Each row is a point on a tangle of strands that fork and nearly touch. The rows are in no order.
Two points are linked if the straight distance between their rows is under 93.7.
(924): -37, -23, 12, 43, 7, -13, 5, 26, -19, -10, 60, 36, -19, -39, -25, -14, -34, 6, 3, -4, 9, 3, -33, 48, -9
(765): 60, 11, 5, -10, 27, 11, -25, -30, 1, 16, -9, -43, -10, 13, 9, 27, -12, -35, -36, -4, 8, -3, -3, -13, -12
(736): -40, -40, -28, -17, 21, 43, -1, 48, -5, 10, -5, 31, 29, -7, 33, -20, 5, -34, -18, -9, 1, -56, -22, 27, 34
(952): -14, 13, 4, 53, -8, -33, 1, 7, 17, 20, 27, 20, -19, -4, -33, 34, 3, 59, 4, 28, 31, 26, 18, -13, -32
(434): 14, -44, 11, 4, 12, 24, -16, 13, -47, 30, 22, 19, 14, -12, 16, 0, 1, -26, 5, 5, 51, -16, -43, 19, 39
(155): -2, -5, 7, 30, -8, 7, -7, 4, -19, -9, 51, -17, 5, -16, -23, 3, -15, -12, 8, 13, -10, -23, 8, 17, 9
(238): -9, 4, -28, -25, -1, 43, 3, 14, -14, -46, -22, -77, 19, 23, 25, -50, 31, -31, 26, 6, -32, -21, 32, 3, -7
(939): -4, -8, 5, -16, -14, 24, -8, 2, -17, 14, 1, -75, 14, -6, 31, -44, 8, -30, 28, 15, 5, -47, 0, -5, 24
(760): 70, -1, 31, -31, 0, -31, -6, -53, 5, 16, -38, 15, -51, 27, -1, 36, -3, 28, -16, -13, 24, 50, -25, -14, 2
(1363): 38, -5, 4, 11, 8, 10, -2, -8, -35, -69, 31, 49, -10, 20, -47, 39, -18, 5, 10, -29, -5, 25, -3, 35, 12
(527): -57, -14, -51, 14, 7, 33, -4, 58, 5, -13, -14, -3, 33, 5, 15, -31, 13, -9, 7, 14, -14, -37, 36, -4, -10
(891): -35, 40, -19, 9, -11, -14, -3, 18, 41, 23, -2, 1, 30, 6, -10, 22, 9, -6, -1, 15, -53, -47, 53, -35, 8
(870): -27, -14, -16, -24, 21, 7, 21, 18, 22, 6, -30, 42, 13, 3, 24, -7, 16, 4, -24, -22, 25, 22, -31, 16, -19
(184): 5, 3, 5, 3, -23, -9, -27, 3, -2, 32, 9, 21, 22, 2, -23, 38, -7, -11, -2, 7, -18, -42, 13, -25, 52
(373): -24, 18, -30, 7, 22, 26, 10, 8, 26, -41, 25, -49, 6, -14, 16, -7, -18, -37, -26, 1, -61, -60, 31, 18, -19
(105): 26, -5, -22, -33, 44, 34, -14, 6, -3, 3, -45, -31, 19, 21, 16, -20, 6, -38, -18, -12, 23, 16, -1, -5, -24
(334): 58, -23, 44, 4, -13, -36, -6, -28, -20, 18, 20, 47, -46, -3, -31, 37, -19, 23, -9, -9, 25, 23, -45, 8, 47
(1098): 6, -9, 17, 28, -16, -30, -12, 5, 5, 44, 15, 42, -13, -3, -23, 34, 6, 47, 4, 22, 40, 25, 3, -22, 7
(1489): -5, -2, -25, -43, 27, 26, 21, 7, 25, -15, -47, -4, 9, 17, 32, -22, 22, -13, -22, -26, 11, 25, -13, 8, -38
(561): -30, 17, 9, 21, -45, -18, -7, 17, -8, 32, 22, -9, 6, -8, -5, -3, 6, 18, 42, 29, -17, -28, 23, -25, 28
(54): 89, 13, 30, -1, -23, -4, -17, -57, -19, -16, -6, -31, -34, 34, -27, 53, -15, 11, -7, -7, -11, 13, 8, -38, 21
(999): 21, -23, -15, -2, 37, 16, -14, 15, -18, 4, -37, 67, 18, 30, -13, 38, -8, -18, -18, -23, 45, 25, -19, -6, 9
(319): 5, -29, 20, 12, -29, -1, -30, 12, -39, 49, 9, 5, 9, 5, 13, -6, 15, 14, 37, 30, 55, 12, -13, -25, 42
(1020): 47, -12, 31, -14, -28, 2, 2, -28, -47, -23, 16, -9, -24, 15, -15, -1, 16, 23, 41, -9, 36, 48, -20, 14, 12
(555): -5, -14, 8, -46, -21, 16, 38, -25, -15, -40, -17, 4, 4, 13, 22, -41, 41, 10, 23, -30, 15, 44, -41, 41, 3
(435): -4, 4, 21, -23, -36, -9, -5, 5, -6, 14, 9, 40, 5, -1, -15, 18, -2, 0, 21, -9, -22, -22, -1, -12, 68
(548): 3, 19, 12, -25, -26, -38, 26, -53, 33, 7, -31, -26, -26, -1, 22, -23, 39, 43, 9, 5, 29, 65, -22, 4, -36
(843): 17, -31, 24, -2, -42, 4, -31, 4, -68, 20, 1, 29, 18, 23, 2, 1, 9, 8, 55, 6, 43, 6, -14, -29, 69
(913): 37, 45, 10, -14, 5, -24, -9, -30, 46, 36, -26, -20, -28, 12, 14, 45, -10, -2, -35, -5, -37, 15, 20, -40, -22
(1446): -65, -25, -5, -5, -13, -8, 48, 9, 18, -22, 15, 56, 2, -32, 12, -32, 6, 27, -9, -22, -12, 11, -52, 57, -4
(1287): 13, 12, -40, 26, 41, 17, -34, 20, 16, -8, -26, 12, 41, 33, -42, 42, -9, -19, -36, 4, -12, 2, 46, -34, -33
(321): -29, 14, -25, 34, 27, -1, -5, 24, 36, 34, 3, -8, 6, -17, 5, 17, -18, 7, -28, 20, 11, -22, 30, -14, -38
(496): -2, -15, 42, -5, -17, -43, 28, -39, 3, 10, 8, 7, -41, -38, 14, -36, 8, 39, 1, 6, 33, 37, -64, 52, -2
(1199): -34, -24, -19, 26, 5, 21, -9, 41, -25, -6, 21, 31, 36, 7, -11, -1, 16, 16, 18, 5, 24, 5, 18, 5, -1
(1536): 0, 11, 9, 16, 20, -14, 5, 0, 20, -2, 46, 33, -9, -20, -30, 27, -32, 0, -28, -17, -31, -7, -9, 33, -4
(601): -19, 13, -39, 27, 41, 10, -19, 33, 43, 22, -19, 5, 33, 2, -13, 21, -10, -15, -41, 11, -8, -15, 33, -25, -40
(1034): 14, -19, -34, -13, 61, 26, -23, 35, -6, 9, -51, 55, 34, 23, -12, 12, -8, -33, -39, -23, 37, 22, 0, -12, -11
(1443): -49, -19, -13, 37, -4, 9, -5, 33, -15, 20, 22, -37, 17, -39, 23, -30, -17, 1, 14, 36, 15, -59, 7, -5, 2
(712): 7, 23, 17, 19, -23, -14, -16, -12, 13, 22, 29, -47, 13, -17, -11, 15, -10, -27, -4, 21, -54, -77, 17, -22, 22
(202): 42, -8, -7, -18, 46, 38, -26, -2, -7, 25, -33, -50, 12, 14, 23, -7, -7, -60, -36, 1, 31, -16, -14, -10, -9
(372): -66, 13, -8, 21, -30, -10, 39, 21, 1, -24, 23, -36, -13, -37, 22, -41, 0, 26, 35, 23, -23, -20, 19, -6, -19
(1168): -64, -9, -12, 29, -13, 3, 27, 31, -15, -38, 44, -19, -8, -50, 14, -48, -23, 4, 16, 7, -29, -36, 11, 23, -9
(593): 4, 13, 16, 28, 20, -31, 0, -6, 38, 38, 32, 7, -29, -36, -3, 34, -38, 5, -40, 5, -19, -15, -13, 10, -10
(942): 33, 22, -36, 13, 24, 18, -33, 4, 1, -42, -24, -7, 42, 40, -43, 38, -1, -28, -14, 7, -33, -11, 60, -31, -18
(633): 10, 17, -12, -31, 49, 13, -10, 2, 44, 50, -52, -23, 4, 0, 42, -1, -9, -41, -51, -14, -12, -7, -5, -20, -26
(1043): -41, 14, -32, -25, -26, 25, 15, 24, 8, -40, -22, -34, 11, 22, 19, -42, 41, -5, 34, 3, -53, -20, 39, -9, 4
(610): 68, 23, -6, -32, 37, 7, -19, -35, 12, 4, -62, -3, -9, 40, -2, 39, -20, -15, -43, -29, 2, 47, 8, -37, -24
(1430): -47, -7, -43, 23, 14, 29, -16, 45, 15, -22, -2, 8, 46, 9, -8, 1, 8, -27, -11, 12, -38, -55, 42, 5, 5
(5): -57, -55, -12, 9, -11, 42, -1, 44, -44, -16, 33, 36, 30, -4, 32, -46, 12, 2, 32, -1, -2, -19, -21, 24, 28
(217): -29, 24, 3, -6, -51, -19, 11, 10, 6, 15, -6, 9, 10, 9, -2, -9, 26, 26, 45, 9, -17, -1, 32, -37, 25
(1047): 56, 25, 7, -57, 8, 0, -7, -44, 11, -4, -63, -22, -17, 37, 14, 14, -1, -17, -9, -31, -7, 42, 1, -30, -6
(583): 13, 14, -8, -33, 4, 8, -27, 0, 19, 5, -54, 27, 40, 33, -13, 38, -19, -42, -21, -17, -45, -34, 34, -42, 35
(725): -57, 4, -26, 40, 7, 1, 1, 36, 24, 26, 11, -13, 16, -30, 6, 0, -13, 3, -10, 33, 7, -56, 23, -14, -18
(1349): 50, -28, 31, -11, -35, 5, -24, -20, -67, 11, -4, 30, 6, 18, -17, 27, -18, -9, 32, 4, 35, -11, -22, -25, 83
(1161): -31, -3, 4, 12, 1, -22, 22, -5, 25, 10, 19, -31, -29, -66, 31, -26, -23, 13, -11, 17, 23, -14, -12, 14, -28
(425): -20, -51, 4, 15, -8, 32, -16, 31, -64, 2, 47, 24, 24, -12, 12, -30, -4, -15, 26, 1, 18, -24, -27, 28, 43
(914): 33, 35, 23, -15, -23, -23, -9, -27, 30, 27, -6, -23, -22, 5, 0, 34, 2, 4, -4, -1, -25, -3, 15, -34, 14
(515): 68, 6, 11, -1, -24, 1, -20, -23, -18, -12, -25, -5, -7, 45, -41, 46, -8, 15, 6, 4, 16, 26, 23, -52, 16
(1474): -23, -4, -15, 38, -12, 23, -2, 12, -49, -33, 33, -75, 14, -8, 10, -44, 7, 1, 45, 34, 8, -24, 30, -5, -15
(1257): 21, 23, -21, -33, 41, -2, -5, -10, 29, 0, -58, 38, 7, 30, -8, 27, -9, -7, -33, -37, -22, 43, 15, -23, -27
(1394): -55, -26, 0, 51, -14, 4, -18, 36, -27, 24, 52, -6, 22, -39, 0, -23, -24, -2, 21, 30, -4, -58, 3, 3, 24
(741): 25, 2, 2, 49, 13, 0, -16, -11, 2, 17, 34, -66, -9, -26, -7, 11, -20, -2, -20, 47, 29, -28, 11, -15, -35
(399): -19, 51, -6, 29, 0, -19, 5, 2, 46, 3, 22, -21, -2, -14, -6, 28, -11, 0, -17, 21, -60, -37, 49, -21, -21
(1296): -15, 17, 3, 10, -3, -36, 35, -32, 22, -7, -12, -23, -19, -12, 14, -21, 22, 54, 7, 15, 47, 52, -14, 15, -57
(330): 16, 16, 17, -19, 0, 8, 25, -27, -4, -55, 33, -25, -28, -5, -6, -16, -6, -5, 8, -25, -38, 10, -13, 50, -17
(87): -20, -27, -5, -61, -26, 28, 31, 2, -16, -23, -23, 8, 12, 13, 41, -45, 40, -6, 22, -28, 0, 15, -33, 26, 19
(465): 38, 32, 36, 3, -2, -33, 5, -53, 21, -7, 33, -26, -62, -15, -11, 16, -28, -1, -21, -19, -56, 8, -18, 20, -18
(136): 34, -8, 26, 22, -25, -35, -25, -9, 10, 54, 8, 20, -22, 1, -30, 51, -4, 29, -14, 23, 24, 6, 5, -42, 35
(1309): -25, -18, -34, -9, 22, 16, -16, 51, -6, 41, -56, 50, 48, 15, -19, -22, 14, 5, 4, -6, 29, 18, 12, -45, 8
(1037): 1, -4, -21, -42, 23, 16, -25, 26, 14, 27, -67, 19, 42, 25, 0, 2, -7, -46, -19, -20, -19, -28, 7, -39, 33
(56): -30, 14, -29, 6, 3, 7, -20, 30, 25, -1, -7, -14, 43, 9, -5, 7, 11, -31, -7, 9, -57, -76, 45, -18, 15
(732): -8, 10, 12, -4, 9, -17, -3, 5, 39, 50, 6, 2, -12, -32, 24, 18, -19, -12, -34, 4, -15, -29, -10, -3, 14
(1308): -38, -23, 12, 13, -2, -18, 12, 4, 1, 35, 4, -20, -20, -55, 37, -34, -1, 24, 6, 33, 61, -5, -16, 3, -11
(623): 76, -20, 16, -9, 16, -6, -16, -29, -17, 15, -33, 36, -32, 31, -19, 46, -16, 8, -24, -7, 58, 39, -32, -23, 19
(1011): 31, 0, 36, -35, 11, -32, 5, -41, 26, 33, -3, 22, -41, -10, 23, 18, -7, 7, -31, -18, 0, 12, -56, 27, 19
(371): -35, -26, 20, 27, -10, -14, 18, 5, -23, 6, 47, 37, -9, -37, -4, -23, -2, 37, 23, 0, 30, 26, -36, 37, -5
(48): 33, -9, 15, 28, -22, -15, -36, -7, -6, 48, 11, 11, 20, 1, -39, 59, -7, -4, -20, 32, 0, -37, 12, -46, 37
(130): -34, -30, 21, 15, -22, 0, 14, 9, -33, 8, 26, 17, 2, -14, 20, -33, 19, 37, 36, 13, 49, 28, -22, 19, -4
(1024): 55, 10, 31, -34, 10, -44, -7, -45, 34, 43, -37, 6, -50, 4, 31, 31, 2, 16, -36, -4, 10, 42, -30, -8, 0
(442): -4, -11, 9, -5, -19, -10, -22, 11, -13, 59, -20, -12, 8, 1, 12, -15, 21, 6, 23, 23, 43, -3, 7, -39, 26
(906): -59, -33, -15, -5, 14, 7, 34, 24, 23, 13, -4, 54, 11, -26, 28, -18, 6, 13, -22, -18, 35, 5, -40, 36, -15
(752): -6, 1, -9, -35, -11, 13, -4, 13, -5, -16, -35, 29, 24, 29, -11, 5, 14, -7, 20, -19, -8, 11, 26, -17, 26
(142): -15, 22, 10, 42, -40, -18, -16, 6, -8, 20, 37, -44, 20, -18, -16, -2, 6, 0, 30, 43, -32, -55, 34, -31, 26
(1431): 65, -33, 39, 8, -27, -11, -15, -26, -52, 4, 14, 37, -26, 15, -32, 42, -16, 6, 11, -4, 38, 12, -28, -13, 65
(1403): 49, 1, -1, 0, 15, 12, -29, -13, -9, 0, -4, 0, 10, 24, -21, 52, -14, -25, -25, -9, 0, -14, 4, -13, 12
(13): -23, 35, 14, 2, -20, -35, 47, -27, 32, -24, 18, -10, -31, -21, -2, -22, 18, 43, 18, -5, -27, 24, -5, 24, -33
(1486): -51, -26, 2, 20, -14, -12, 8, 20, 0, 43, -4, 6, 5, -30, 27, -30, 15, 43, 19, 33, 66, 18, -10, -12, -15
(817): -8, 39, -9, -15, -8, -23, -4, 4, 37, 32, -46, 7, 9, 9, -7, 4, 16, 7, 0, 2, -13, 19, 36, -54, -11
(673): -42, -26, -19, 6, -11, 24, -10, 27, -27, 22, 0, -60, 19, -21, 45, -51, -5, -15, 27, 31, 9, -63, -2, -8, 19
(879): -67, 11, -16, 34, -28, -1, 21, 25, -5, 1, 4, -28, 4, -13, 24, -41, 25, 38, 45, 34, 17, -4, 32, -25, -25
(233): 25, -9, 20, 6, -12, -10, 10, -20, -45, -61, 39, 33, -22, 11, -45, 2, -4, 22, 29, -29, -10, 44, -19, 53, -1
(1593): -14, 30, -9, 11, 18, 2, 24, -14, 26, -37, 26, -62, -26, -34, 27, -15, -36, -23, -24, -1, -49, -36, 13, 22, -38
(405): -5, 17, -15, -13, -3, 16, 6, 0, 8, -54, -4, 16, 11, 28, -14, 12, 15, -2, 10, -18, -37, 3, 37, 10, 9
(1608): -16, 10, 13, 8, 10, -27, 20, -18, 18, -15, 35, -51, -48, -63, 24, -28, -50, -8, -18, -6, -24, -22, -16, 25, -38
(1013): 31, -10, -4, -6, 20, 13, -37, -5, 0, 50, -27, -57, 31, 2, 10, 6, -2, -52, -20, 27, 14, -52, -3, -30, 8
(590): -16, 9, -4, -22, 23, 0, -8, 6, 48, 54, -26, -22, -2, -24, 47, -5, -9, -26, -35, 4, -9, -37, 0, -17, -6
(168): 2, 23, -36, -3, 44, 33, 2, 3, 28, -58, 6, -22, 1, 13, 10, 11, -6, -29, -32, -18, -47, -17, 37, 27, -34
(385): -53, 8, 13, -9, -40, -36, 53, -29, 40, -3, 7, 5, -15, -32, 20, -35, 19, 43, 15, 2, -11, 21, -33, 27, -13
(483): 7, -17, 4, -47, -17, 19, 5, 5, -30, -27, -25, 29, 14, 28, 12, -6, 25, -15, 27, -30, 4, 13, -9, 8, 45
(138): 54, 3, 4, -18, -1, 14, -25, -31, -1, -21, -41, 27, 27, 46, -23, 60, -33, -44, -22, -10, -26, -22, 14, -32, 40
(340): -54, -49, -31, -8, 7, 50, 4, 52, -22, -29, 5, 37, 24, -1, 29, -29, 12, -22, 4, -7, -13, -29, -10, 35, 19
(1068): -27, 32, -22, -11, -16, 8, 18, 12, 23, -40, -13, -10, 8, 22, -3, -11, 30, -3, 20, -4, -51, -3, 56, -13, -6
(1158): 34, -11, 9, -24, 24, 2, 9, -24, -15, -28, -3, 45, -19, 11, -3, 25, 1, 1, -8, -37, 26, 33, -45, 45, -4
(1379): -48, -22, -17, 4, 2, 14, -7, 51, -4, 34, -22, 37, 37, 7, 10, -17, 18, 7, 10, 3, 29, -3, 5, -15, 13
(1031): -2, -10, 0, 3, -4, 0, -33, 13, -2, 72, -20, -35, 18, -6, 13, -9, 1, -19, -2, 35, 28, -44, 3, -34, 24
(833): -12, 24, -29, 24, 15, -3, -2, 34, 9, 10, -30, -10, 24, 20, -33, -22, 24, 24, 14, 24, 23, 39, 51, -49, -50
(133): -5, -5, 9, -13, 15, 0, 30, -7, 6, -55, 29, 37, -24, -9, -9, -12, -15, -9, -13, -39, -47, 10, -27, 65, -10
(1243): 45, -13, 6, -2, -7, 11, -3, -16, -36, -45, -3, 50, 0, 40, -40, 44, -17, 11, 11, -21, 16, 25, -1, 2, 31
(1542): -31, 23, -8, 26, 6, -20, 13, 9, 44, 9, 15, 23, -10, -13, -8, 22, 0, 37, -9, 8, -3, 7, 26, -2, -38
(61): 25, 38, 39, 3, -27, -35, 2, -28, 22, 10, 36, -20, -40, -16, -13, 20, -18, 12, -2, 0, -51, -2, 1, -6, 9
(1255): 20, 24, 28, -12, -30, -13, -15, -27, 8, 4, 25, -21, 8, -4, -19, 29, -19, -39, -6, -6, -79, -56, 14, -17, 45
(821): 39, 4, 15, 34, -4, -1, -18, -15, -13, 1, 49, -45, -20, -19, -24, 9, -18, -6, -2, 19, 1, -10, 1, 5, -7
(1605): 27, 16, 5, 52, -19, -15, -12, -8, -7, -5, 34, -3, -10, 19, -52, 45, 2, 40, 11, 21, 16, 19, 35, -25, -17
(526): -26, 20, 29, 20, -23, -33, 29, -5, 6, -23, 50, -15, -38, -34, -18, -24, -16, 19, 23, 2, -31, 6, -3, 20, -15
(1203): 17, 19, -17, -14, -5, 27, -5, 1, -22, -33, -9, -66, 14, 27, 3, -25, 21, -13, 31, 6, -1, 9, 35, -12, -14
(868): 30, -20, 26, -5, 36, -15, 10, -31, -20, -25, 25, 35, -45, -11, -10, -5, -11, -7, -21, -30, 24, 29, -79, 74, -11
(948): -12, -24, 11, 9, -8, 1, 21, -1, -44, -66, 48, 26, -8, 4, -23, -33, 9, 16, 34, -24, -11, 38, -25, 64, -8
(800): 34, -40, 27, -8, 20, 17, 2, -2, -38, 17, 20, 29, -21, -20, 11, -3, -11, -34, -11, -11, 48, -5, -68, 43, 39
(959): -4, 30, -12, -32, 10, -24, 5, -2, 56, 38, -58, 41, 7, 18, 2, 22, 4, 10, -28, -26, -21, 28, 20, -35, -19
(1055): 35, 30, -32, -6, 31, 27, -15, -7, 10, -54, -11, -31, 18, 38, -9, 28, -2, -33, -24, -14, -43, -3, 45, 2, -33
(690): -55, -8, -54, -8, 11, 35, 15, 54, 20, -29, -42, 8, 30, 20, 15, -43, 29, 1, 0, 5, -20, 10, 34, -4, -28
(1427): 42, 22, 41, -15, -8, -24, 14, -55, -1, -29, 36, -38, -59, -11, -9, -13, -16, 10, 1, -19, -30, 33, -29, 43, -18
(950): 22, 56, -20, -8, 22, -9, -1, -21, 44, -3, -31, -25, -10, 27, 2, 38, -7, -4, -35, -12, -52, 22, 42, -29, -45
(1525): -11, 18, -25, 31, -3, 13, -8, 17, -18, -25, 8, -61, 25, 13, -7, -18, 20, -5, 33, 35, -8, -22, 48, -15, -24
(991): 15, 0, 2, -5, 30, -16, 20, -45, 25, -4, -12, -15, -32, -10, 21, -11, 3, 29, -23, 4, 51, 48, -36, 36, -59
(863): -2, -7, 16, -24, -20, 11, 36, -26, -14, -25, 7, -44, -16, -13, 33, -51, 20, 12, 29, -3, 19, 28, -27, 34, -19
(477): 19, -10, 29, 9, -13, -41, 0, -14, 6, 24, 11, 77, -32, -1, -32, 50, -6, 46, -8, -7, 27, 31, -31, 5, 25
(858): 17, 7, -17, -12, 63, 11, -4, -8, 34, 21, -31, -34, -10, -3, 43, 7, -21, -27, -56, -10, 20, 10, -8, 11, -60
(1119): 68, -20, -1, -12, 44, 11, -14, -21, -18, -5, -41, 60, -10, 38, -5, 53, -24, -23, -38, -32, 39, 20, -37, -3, 15
(428): -22, -12, 19, 34, -15, -9, -17, 24, -25, 17, 62, 12, 17, -28, -35, -2, -27, -20, 7, 16, -26, -44, -8, 16, 42
(1589): -14, 35, 1, -28, -39, -22, 6, 5, 14, 18, -50, 0, 16, 26, -12, -7, 32, 16, 43, 3, -18, 16, 41, -64, 18
(803): -1, -15, 0, 20, -18, 33, -1, 5, -63, -54, 49, -36, 13, 14, -3, -43, 15, 1, 55, 17, 1, 8, 17, 25, 2
(1267): -34, -13, -22, 53, 4, 23, -4, 38, -33, -41, 39, 4, 23, 10, -11, -10, 16, 20, 27, 19, 7, 5, 34, 11, -23
(482): 6, 9, -12, 45, 19, 2, -20, -13, 20, 30, 20, -67, 13, -34, 3, 17, -25, -21, -35, 48, 3, -61, 19, -20, -29
(90): 31, 11, 21, -55, -23, -25, 20, -49, 22, 4, -47, -10, -21, 12, 28, -14, 38, 27, 3, -11, 28, 55, -36, 11, -6
(200): 14, -28, 34, -11, -1, -31, 17, -38, -22, -5, 20, 31, -37, -22, -2, -25, 3, 19, 2, -19, 32, 38, -83, 65, 6
(650): -1, 13, 28, -13, -45, -19, 1, -4, -10, -6, 38, 15, -4, -6, -31, 3, -15, -19, 22, -15, -73, -36, 5, 2, 68
(735): 30, 10, 17, -61, -23, -11, 10, -33, 5, 3, -57, 1, -13, 25, 14, -1, 26, 5, 20, -23, 13, 50, -16, -17, 9
(494): -52, -20, 7, -26, -35, -6, 51, -4, 9, -6, 11, 12, -9, -35, 35, -57, 13, 17, 8, -12, -10, 2, -51, 40, 8
(882): -19, -22, -27, -26, 26, 28, -13, 40, 11, 29, -35, 15, 38, 10, 18, -4, -1, -48, -27, -13, 1, -43, -8, -8, 22
(899): 1, 2, -21, 4, 7, 6, -17, 28, -4, 19, -49, 29, 34, 25, -34, -10, 15, 18, 11, 4, 32, 50, 24, -47, -16
(84): 38, -25, -2, -22, 42, 28, 6, -5, -27, -12, -9, 35, -9, 8, 20, 9, 6, -39, -17, -35, 44, 10, -53, 44, 20
(375): 51, -4, 7, -17, -18, 10, -14, -19, -40, -24, -17, -3, -2, 35, -22, 17, 6, 6, 32, -11, 32, 34, 6, -19, 16
(746): 28, 4, -2, -7, 48, 4, -1, -26, 22, 6, -16, -29, -28, 0, 29, 12, -9, 3, -37, -3, 36, 35, -21, 19, -60
(128): -27, -6, 0, 14, 17, -1, 15, 23, 14, -38, 47, 52, -3, -19, -24, 13, -21, -7, -21, -28, -48, -18, -6, 53, 2
(1184): -40, 23, -29, 14, 6, -2, 24, 22, 18, -22, -36, 2, 22, 22, -10, -28, 32, 33, 20, 11, 5, 51, 41, -25, -56
(1597): 4, 10, 39, -13, -14, -50, 18, -34, 27, 24, 11, 11, -45, -32, 7, -2, -5, 30, -9, -5, -2, 21, -43, 29, -2
(500): -57, -28, 0, 31, 8, 3, 22, 34, -11, -12, 50, 18, -5, -53, 6, -31, -30, -6, -7, -6, -6, -27, -17, 43, -2
(1339): 39, -8, 25, 10, -25, 16, -5, -15, -64, -41, 47, -28, -7, 11, -17, -21, 8, 4, 47, 1, 7, 24, -1, 23, 13
(646): -4, -10, 13, -23, -18, 16, 20, -5, -15, -3, 15, -43, -15, -17, 28, -40, 5, -5, 27, 1, 7, -7, -14, 17, 10
(318): -4, 9, -25, 46, 18, 23, -6, 17, -17, -39, 26, -25, 18, 13, -24, 7, 7, 6, 10, 20, 7, 4, 49, 2, -37
(663): -50, 10, -40, -6, 8, 5, 24, 37, 33, -22, -46, 42, 31, 19, -7, -18, 34, 21, -2, -10, -12, 31, 33, -13, -36

A fork is a point with three links, a tip a point with one. Leave the first point through the second and follow the links. Name the first fork or tip that comes.
(590), (732): (950)
(939), (646): (1525)
(372), (1168): (321)
(5), (425): (1034)
(202), (1013): (1098)
(483), (87): (1443)
(1431), (1349): (202)
(1184), (663): (399)
(1161), (1308): (879)

A fork is a point with three links. Follow the links from the first point to the second and name the forks in between, in order.
(712), (863): (1098), (952), (321), (1443)
(725), (817): (321), (952), (1098)
(1489), (1287): (202), (1098), (952), (321)
(375), (428): (1525), (1443)
(155), (87): (1443)
(1267), (1243): (1525), (375)
(673), (561): (1443), (321), (952), (1098)
(200), (442): (202)
(483), (1309): (1525)
(1605), (371): (952), (321)

Follow the links from the first point to the second, and from the first to the third. Name the last point that the two ways share.
(87), (319), (168): (321)
(1020), (87), (1379): (1525)
(494), (736), (725): (202)
